Points on a hilly landscape, in no order, each with its height.
From any point a climber takes the steepest step (rise divided by distance) to one of its 3 nearest points. It stops when none of these is higher. Distance is the straight distance between rows; heights are no part of it.
K640 (h 296): [107, 125, 76, 68, 95, 107, 83, 118, 90]
K811 (h 542): [78, 144, 111, 88, 107, 112, 79, 114, 93]
K40 (h 490): [116, 101, 102, 96, 80, 98, 106, 88, 106]
K810 (h 513): [106, 98, 113, 101, 105, 90, 125, 96, 126]
K67 (h 615): [115, 122, 91, 68, 87, 100, 96, 97, 107]
K359 (h 341): [95, 81, 98, 95, 69, 109, 86, 73, 76]
K212 (h 632): [81, 68, 85, 125, 119, 96, 106, 116, 97]
K157 (h 345): [109, 80, 115, 116, 81, 112, 94, 69, 97]
K773 (h 465): [96, 101, 89, 97, 104, 86, 122, 123, 116]
K749 (h 302): [100, 101, 82, 111, 89, 99, 94, 119, 88]
K676 (h 264): [120, 126, 68, 83, 121, 101, 75, 130, 92]
K171 (h 553): [114, 131, 112, 70, 119, 106, 83, 93, 104]
K445 (h 470): [111, 118, 106, 94, 113, 83, 129, 107, 135]
K527 (h 367): [84, 59, 107, 105, 108, 94, 124, 87, 125]
K731 (h 534): [109, 113, 98, 63, 89, 105, 89, 90, 92]
K637 (h 661): [109, 125, 78, 89, 90, 89, 103, 125, 103]
K28 (h 391): [97, 88, 83, 116, 81, 98, 82, 105, 74]
K567 (h 342): [76, 76, 85, 96, 108, 89, 123, 107, 125]
K315 (h 231): [102, 80, 89, 131, 109, 91, 98, 114, 80]
K301 (h 378): [103, 134, 119, 110, 125, 95, 108, 111, 121]
K378 (h 348): [79, 67, 89, 99, 105, 93, 125, 99, 125]
K989 (h 228): [114, 62, 88, 124, 127, 90, 106, 105, 90]
K417 (h 478): [83, 82, 130, 140, 105, 115, 100, 92, 98]
K133 (h 305): [106, 113, 83, 92, 87, 94, 101, 112, 100]
K740 (h 604): [120, 120, 113, 94, 107, 90, 109, 97, 118]
K798 (h 528): [102, 121, 122, 101, 110, 107, 85, 86, 97]
K65 (h 574): [95, 95, 85, 107, 87, 91, 117, 111, 107]
K780 (h 409): [89, 84, 127, 123, 119, 97, 116, 91, 116]
K783 (h 218): [110, 118, 74, 102, 107, 91, 93, 131, 99]
K903 (h 410): [72, 138, 120, 108, 84, 104, 92, 105, 98]
K121 (h 494): [83, 115, 125, 118, 108, 112, 84, 92, 88]
K147 (h 393): [93, 80, 87, 113, 67, 99, 91, 95, 82]
K127 (h 408): [98, 65, 111, 114, 84, 103, 115, 86, 106]
K888 (h 666): [107, 109, 118, 77, 106, 112, 82, 74, 86]
K76 (h 395): [89, 70, 90, 121, 83, 103, 110, 98, 91]
K243 (h 303): [111, 102, 82, 116, 110, 94, 92, 122, 88]
K312 (h 550): [93, 135, 120, 69, 130, 112, 81, 106, 89]
K832 (h 242): [111, 82, 85, 127, 123, 88, 102, 115, 87]
K130 (h 579): [86, 74, 81, 118, 107, 94, 112, 119, 101]
K228 (h 522): [87, 132, 116, 101, 113, 111, 80, 98, 94]
K951 (h 435): [106, 86, 99, 111, 77, 96, 112, 91, 101]
K735 (h 569): [106, 115, 121, 65, 117, 114, 86, 86, 88]
K711 (h 368): [99, 99, 81, 97, 84, 103, 85, 104, 78]
K449 (h 371): [102, 86, 97, 100, 72, 106, 94, 78, 86]
K398 (h 544): [106, 107, 108, 52, 95, 115, 93, 89, 87]
K391 (h 347): [67, 59, 86, 102, 106, 95, 110, 88, 136]
K211 (h 649): [115, 108, 103, 100, 92, 90, 116, 94, 117]
K852 (h 526): [107, 114, 100, 40, 110, 111, 102, 102, 91]
K681 (h 439): [106, 106, 127, 121, 109, 102, 107, 97, 111]
K252 (h 479): [98, 91, 132, 128, 102, 110, 94, 82, 96]
K7 (h 466): [114, 122, 120, 104, 109, 103, 93, 90, 105]
K215 (h 339): [100, 108, 77, 97, 91, 101, 86, 115, 86]
K324 (h 437): [95, 94, 79, 114, 110, 90, 112, 126, 100]
K763 (h 447): [90, 61, 129, 124, 119, 110, 113, 86, 118]
K188 (h 477): [112, 103, 96, 80, 85, 102, 92, 82, 92]
K802 (h 404): [102, 105, 85, 93, 77, 97, 91, 96, 91]
K635 (h 1): [115, 122, 81, 88, 89, 89, 111, 123, 115]
K786 (h 436): [99, 80, 108, 111, 95, 97, 122, 91, 112]
K591 (h 609): [104, 100, 114, 90, 95, 109, 85, 66, 87]

Call two points neighbours if one is among the 3 nearest of the other. Go from one point of each pair to the other, from neighbour to neighbour, staying as high as possible. Name the lowest point that can't be avoided.
K67 and K888 => K731
K67 and K637 => K133
K211 and K67 => K188

Two climbers start at each pair of points below. Name the first point that both come to, or write none.
K398 and K228 => K735
K391 and K324 => none
K852 and K811 => K735
K951 and K127 => K211
